A landscape with many valleys, sampled at points; each row gives a point and its height.
From any point a ball rolls to the lowest of the 3 points nearest to it. It stops when none of these is lower. Distance is the straight distance between rows; heights are no part of it.
kug: [ 86 102 178 155 166 144  51 173  97  93 163  90 146 135 133 107  90 176
 111 124  34 140 132 139 174 100 205 116]  height 42.4
nugi: [139 129 117 111 105 124 148 108 112 137 108 145 117 150 104 120 114  98
 140 117 142 132 112 103 123 118 107 130]  height 12.6
Besos: [126 126 146 154 117 113 126  85 180 135 129 118 140 102 138 125 158 131
  97 105 112 137  86 128 142 178 142 128]  height 37.7
Nata: [ 96 101 153 174 116 133 117 101 167 165  93  91 130 142 193 128 162 159
 131 131 103 129 152 139 137 130 120 119]  height 51.1
Busiz: [212 159 128  92 124 111  52 125 145  84 202 156 182 147  98 111 124 181
 111 119  95 164 107 130 166 129 110 142]  height 34.5
nili: [100 106 120 154  89 124 149  82 118 143  95 117  69 139 177 130 170 145
 122 128 140 136 122 113  98 138  98 142]  height 39.4
Nim: [145 178 100  96 184 136 148 149 152 141 134 142 185 121  91 146  97  80
 131 140 154 102 119 126 146 105 110 138]  height 28.1
gar: [ 78  95 164 147 168 144  89 143 189 131 138 103 193 120 131 109 119 140
 147 130 105 103 167 130 157 121 163  68]  height 30.7
Risas: [200 156 145 105 147 141  93 129 177 115 180 116 165 121 135 137 124 136
 141 134 114 154 100 169 151 163 118 170]  height 34.8
Kip: [129 118 135 124 123 131 142 104 180 146 100 108 165 123 131 128 120 114
 154 131 123 134 145 124 133 129 114 114]  height 31.4
daleb: [165 173  87 109 156 112 139 135  77 133 133 179 138 138  93 129 118  92
 117 124 155 138  86 129 142 125 110 185]  height 50.4
nis: [ 70  92 133 186  74 122 157  85  61 136  96 129  52 140 182 119 211 185
  97 122 121 116 132 109 111 135 117 144]  height 50.3
fabo: [145 111 146 126 155 138 132 111 213 170 124  94 186 103 128 144 117 107
 168 114 129 135 128 142 134 157 122 106]  height 7.8
sitom: [118 135 170 138 178 142  84 129 188 120 146  93 199  99 120 115 112 122
 153 129 117 120 147 163 166 147 145  89]  height 16.7
rivo: [ 99 115 177 171 142 115 110 104 184 148 132 113 168 117 148 136 131 144
 108 118 110 128 125 135 158 167 147 111]  height 30.1
mal: [115  96 134 113 109 127 129 138  89 112 103 141 107 145 110 112 100 134
 134 158 123 127 150 103 118  74 132  93]  height 41.9
nol: [208 165 110  81 124 123  85 143 115  73 173 158 145 141 111 123 119 157
 132 121 102 159  79 122 164 113 121 167]  height 34.0
det: [161 147 162 111 158 126  74 149  94  82 142 124 124 137 120 124 113 175
 117 130  79 137 117 138 169  96 169 118]  height 35.5
gup: [185 158 122 121 160 143 150 131 205 167 179 114 157 112 112 157 131  86
 126  93 150 141  94 159 144 173 113 158]  height 36.6
Gadog: [154 172  77 104 152  95 158 161  85 110 109 169 163 157  61 128  90 101
 125 147 164  89 121 132 108  74 107 120]  height 45.9
bunur: [139 135 186 156 105 126  73 114 123 102 162 115 153 102 152 141 135 173
 112 123  66 154  98 145 173 148 160 144]  height 11.7
tive: [149 129 121 116  97 110 113 143  26  83 115 193  68 133  86 110 139 125
  76 111 143 143  99 112 116 134 131 135]  height 63.2
vubob: [ 68 103 179 152 159 145  79 148 121 116 135 114 140 144 123  99 115 157
 113 111  84 130 148 129 184 105 191  88]  height 47.0
vugu: [168 192  87  91 198 145 121 187 148 104 172 164 184 112 121 138  90 121
 154 136 120 134 115 155 151  96 138 153]  height 31.9
Zilo: [153 203  78  93 159  95 168 165 112 115 112 149 174 149  60 136  95  89
 138 122 181  90 124 140 112  98  90 134]  height 38.0
sif: [ 90  93 152 149  99 113 114 115  93 137  78 119  90 150 150 115 157 173
 116 135  97 130 146 118 133  95 142 107]  height 45.8
gud: [163 157 117 106 144 143 106 148  88  80 129 173 120 128  99 112  93 108
 111 137 145 147  99 124 152 110 136 129]  height 36.4
pim: [169 170  90 104 126 111 132 142  62 106 143 204 107 126 103 129 137 108
  98 118 156 136  90 108 122 135 122 175]  height 46.8
git: [ 77  75 163 190 147 157 105 121 190 168 111  72 187 113 178 140 163 146
 187 141  93 112 175 166 151 123 145  89]  height 16.6
tur: [125 132  96 135 131 114 168 193  72  99 117 145 107 136 115 116  95 113
 130 193 143  93 183 110  48  68 139 103]  height 64.4
faka: [165 128 116 133 115 110 145  89 215 147 182  98 137  79 125 163 158 112
 109  75 142 127  82 158 147 204 119 140]  height 23.3
zedur: [103  99 128 146  95 144 134  97 120 146  89  95  93 147 184 119 137 143
 135 143 131 135 160 135 108 125 104 112]  height 30.8
sov: [ 98 101 191 191 104 143  63 132 138 131 178  99 137 124 168 138 125 163
  99 121  58 165 120 138 171 162 189 130]  height 15.8
Niz: [110 133  95 127  75 127 198 105 125 166 114 120  74 125 149 149 148  97
 135 122 164 141 124 116  69 144  94 160]  height 34.6
bif: [126 118 145 109 177 157 117 133 198 132 142 124 190 108 126 123  95 104
 168 129 136 111 156 129 147 137 123  94]  height 15.7
dekeg: [101 100 123 161 144 153 142  89 176 163  95  80 116 126 186 131 144 132
 147 142 140 137 174 148 119 159 104 121]  height 7.0
mil: [136 137 104 127  97 140 172 105 140 183 119 123 100 126 152 140 124  80
 141 118 140 138 139 125  81 129  92 158]  height 46.9
lib: [146 137 103 102 102 124 162  98 151 123 173 145 108  95 105 142 167 120
 105  63 135 140  70 126 135 184 114 155]  height 29.1
Tar: [ 92  91 161 123 126 125  94 129 112 121  95 107 129 149 122 122 119 163
 116 132  97 121 148 110 148 104 150  73]  height 52.4
moso: [ 70 107 144 144 156 153  99 123 155 137  90  82 140 135 170 115 145 160
 170 160 111 103 200 151 121  97 131  96]  height 38.4
Kilu: [ 76  80 146 172 161 163 145 101 149 172  97  62 134 143 186 138 152 145
 150 163 162  86 212 114 125 156 105 114]  height 26.3
Vud: [136 144 134 125 112 124 130  88 112 101 120 163  99 129 115 100 158 127
  89 106 144 155  93 102 133 164 131 130]  height 43.4
lofat: [157 177  79  97 132 107 177 141 104 150 100 140 146 143  83 164 106  71
 147 125 161 103 125 122 103 101  77 162]  height 47.1
luf: [105  96 141 134 106  98 115 112  60 119  90 137  84 157 101 104 140 163
  88 123 125 125 123  98 129 107 148  98]  height 36.7
nav: [155 164 115 109 147 137 146 125 139 144 140 151 159 125 109 134 105  84
 118 112 144 135 103 127 150 134 114 167]  height 7.2
Zivol: [ 96 109 116 157  98 135 176 109  77 135  97 116  72 155 168 119 124 139
 123 176 196 123 187 106 103 120 111 130]  height 19.0
zuro: [155 158  86  90  99 122 154 105  87 104 145 175  84  88  97 133 177 124
 112  72 144 143  56 108 125 175 119 168]  height 34.3
nates: [100 106  98 114  57 118 177  89  98 113  89 148  78 118 142 120 177 132
 123  68 130 146  88  99  82 154 104 132]  height 52.8
rogez: [106 137 168 133 180 140  63 160 141  86 159 109 163 128 125 113  93 156
 120 135  89 125 147 165 174 123 178  98]  height 23.7
Nale: [170 169 106 107 136 135 141 128 159 137 183 141 122 112 113 146 145 105
 121  98 130 149  83 141 149 175 116 182]  height 41.4
rezom: [115 122 117 106 135 130 141 160 109 116 113 153 133 144 100 130  91 104
 142 186 129  98 164 107 103  76 131  97]  height 54.1
vofa: [130 180  90  94  92 104 198 131 111 189 107 111  91 114 122 184 147  75
 130  97 167 111 139 136  54 130  77 182]  height 57.8
bave: [114  93 136 162 151 136 117 111 217 185 104  63 169 101 169 151 141 128
 190 121 123 123 148 166 111 143 116 108]  height 22.2
punu: [145 156 159 147 155 128  71 122 164 109 148 106 172 106 145 126 112 142
 134 135  88 140 112 171 160 162 136 114]  height 6.5
nadam: [178 175  91  88 157 144 108 155 118 118 160 163 159 119 118 128  95 125
 134 136 131 141 108 133 153 113 133 160]  height 29.9
nud: [ 90 121 163 148 122 109  94 111  98 127 111 123 120 137 122 101 126 171
  83 106 106 130 121 113 157 107 165 118]  height 50.2
fimo: [157 161  94 111 100 130 179 116 171 192 124 117 119 114 123 173 147  67
 145  88 137 120 111 129  81 124  95 167]  height 40.7
tinuf: [178 163 109 106 197 160 117 158 187 157 192 124 208 109 121 151 107  84
 153 123 142 136 128 168 163 143 112 154]  height 46.3
runo: [180 166 145  93 149 144  77 125 129  84 163 126 166 118 130 118 112 162
 142 141  96 139 103 151 169 123 154 139]  height 34.2
tus: [149 127 118 111 118 120 119 135  73  94 116 171 104 142  69 113  94 109
  99 147 158 138 121 108 123  98 129 126]  height 49.5
gise: [ 91 119 166 148 154 120  67 155  50 112 141 117 100 141 126 110 102 169
  92 123  69 156 108 130 165 106 189 118]  height 40.6
difa: [135 113 150 159 131 113 120 102 232 170 166  82 157  90 130 151 130 123
 127  74 120 133  90 167 172 210 114 123]  height 22.1
Lipiv: [ 87  93 116 142 117 146 159 132  94 132 105 107  69 161 155 119 122 153
 145 183 178 111 201 115  97 101 126  97]  height 19.8
Nuzuk: [ 75  87 133 139 139 153 144 151 114 131 106 109  95 139 157 109 105 149
 143 173 172 111 214 106 111 116 136 102]  height 18.4
gug: [ 99 112 144 100 151 138 121 155 165 110 123 152 139 134 117 104  85 114
 173 164 125  96 173 116 118  83 135  89]  height 57.6
dera: [ 87  90 136 110 146 114 128 181 127  88 110 123  96 157 126  94 109 143
 154 175  99  84 205 121  90  79 157  71]  height 59.7
pigun: [ 70  99 151 133 158 139  98 156 171 131 112  87 156 136 154 109 134 150
 185 155 100  96 213 135 128  87 142  82]  height 40.0
ber: [134 141 100 104  62 119 199 101 148 165 134 131 107 103 120 170 169  83
 128  79 134 137  71 107  85 149  94 162]  height 58.0
Nodar: [168 150 149 118 115 125  76 125  83  89 131 154 102 130 120 114 133 153
 100 113 107 150  88 134 159 123 148 140]  height 37.3
gos: [ 68  96 140 184  95 135 125  77 142 149  99 115  86 133 191 129 193 162
 115 124 102 126 144 113 118 136 111 136]  height 60.9
Relo: [149 135 103 114 101  98 175 126  71 127  99 164 133 141  91 143 108  90
 127 144 155 119 114 110  89  91 106 148]  height 57.0
vepib: [111 103 131 149  84 120 144  73 143 145 103 132 122 117 165 123 185 149
 103  98  94 128  93 111 123 138 119 123]  height 50.7
dopuv: [190 162 110  96 116 111 114 122  90  78 151 171 103 129 121 122 154 141
 119 105 110 152  63 115 128 157 123 172]  height 34.7
selu: [127 105 154 148 128 115 114  90 220 168 113  90 165 113 139 146 137 130
 134  91 114 139 117 155 137 162 107 116]  height 17.5
senup: [ 96  61 186 217  89 133  96  99 171 177 131 102 170 130 165 126 176 164
 124 125  98 149 132 136 178 159 166 130]  height 78.4
biz: [165 124 117 101 129 145 172 113 209 192 121 115 159 106 122 173 131  72
 162 101 125 119 117 146 102 139 126 146]  height 15.0
Kof: [134 157 143  99 197 162  91 174 188 103 176 139 182 103 125 113  94 112
 158 141 123 120 138 162 152 130 143 123]  height 11.9
veb: [128 134 140 159 115  93 111 103 183 136 199  98 146  72 166 163 162 157
 113  99  91 140  65 170 168 187 125 148]  height 22.7
ter: [184 167 117  99 145 135 104 126 140  94 152 144 141 121 131 127 127 127
 132 118 122 150  82 135 155 157 120 169]  height 32.7
dalo: [126  99 114 133  83 133 155 153  53 106 101 132  75 156 125 122 111 125
 125 183 157 129 151 108  77  79 133 115]  height 70.1
tigi: [ 93 107 120 144 132 130 173 179  89 108 131 134  86 148 138 119  98 129
 135 213 174  98 206 104  64  88 148  96]  height 44.6
veg: [135 139 144 101 185 144  81 178 160  89 175 149 154 110 113  92  89 121
 144 141 113 111 161 146 150 107 165 107]  height 11.1
Gotat: [121 107 112 120 113 114 138 168  60  86 103 149  93 164  75 115 104 120
 126 169 140 117 132  90  93  76 141  83]  height 57.9
Ged: [100 121 146 127 133 113  98 141  80 102 101 137  90 159  82  93  92 137
 103 138 128 118 140 110 149  94 151  95]  height 14.0
Sem: [ 87  81 138 154 140 157 181 118 129 149  91  88  87 145 169 120 122 145
 132 170 208 102 194 103 110 137 103 105]  height 15.9
gilo: [132 141  89  90  75 115 209 126 106 160 113 156 101 115  95 152 169  86
 124  66 143 121  74 101  86 137  99 166]  height 67.1
bagop: [193 166  81 100  96  99 131 169  20  79 129 221  85 133  96 125 161 123
  90 123 153 138  70 114 100 147 132 174]  height 57.2
tulom: [139  96 116 128  89  96 115 139  26  94  94 167  70 159  76  99 126 137
  75 146 148 145 116 102 106 112 143  93]  height 53.0
sizus: [116 107  86 144  68 122 178 106  80 153 109 131  65 134 146 127 138 109
 133 122 167 136 136 104  58 149  89 153]  height 18.0
Pemom: [108 132  96 133 129 121 218 137  82 161 114 108 119 144 136 157 104  86
 132 158 197 119 170 113  77 128  92 139]  height 24.2

Call two points neighbours if one is among the 3 nearest of the other. Go from one point of each pair to the other, from neighbour to neighbour, staying as low as possible. Name the highest point that can't be avoided.
veg / sizus: moso
nav / veg: vugu
veg / punu: sitom
veg / git: bave
dekeg / Sem: Kilu
fabo / veg: bif
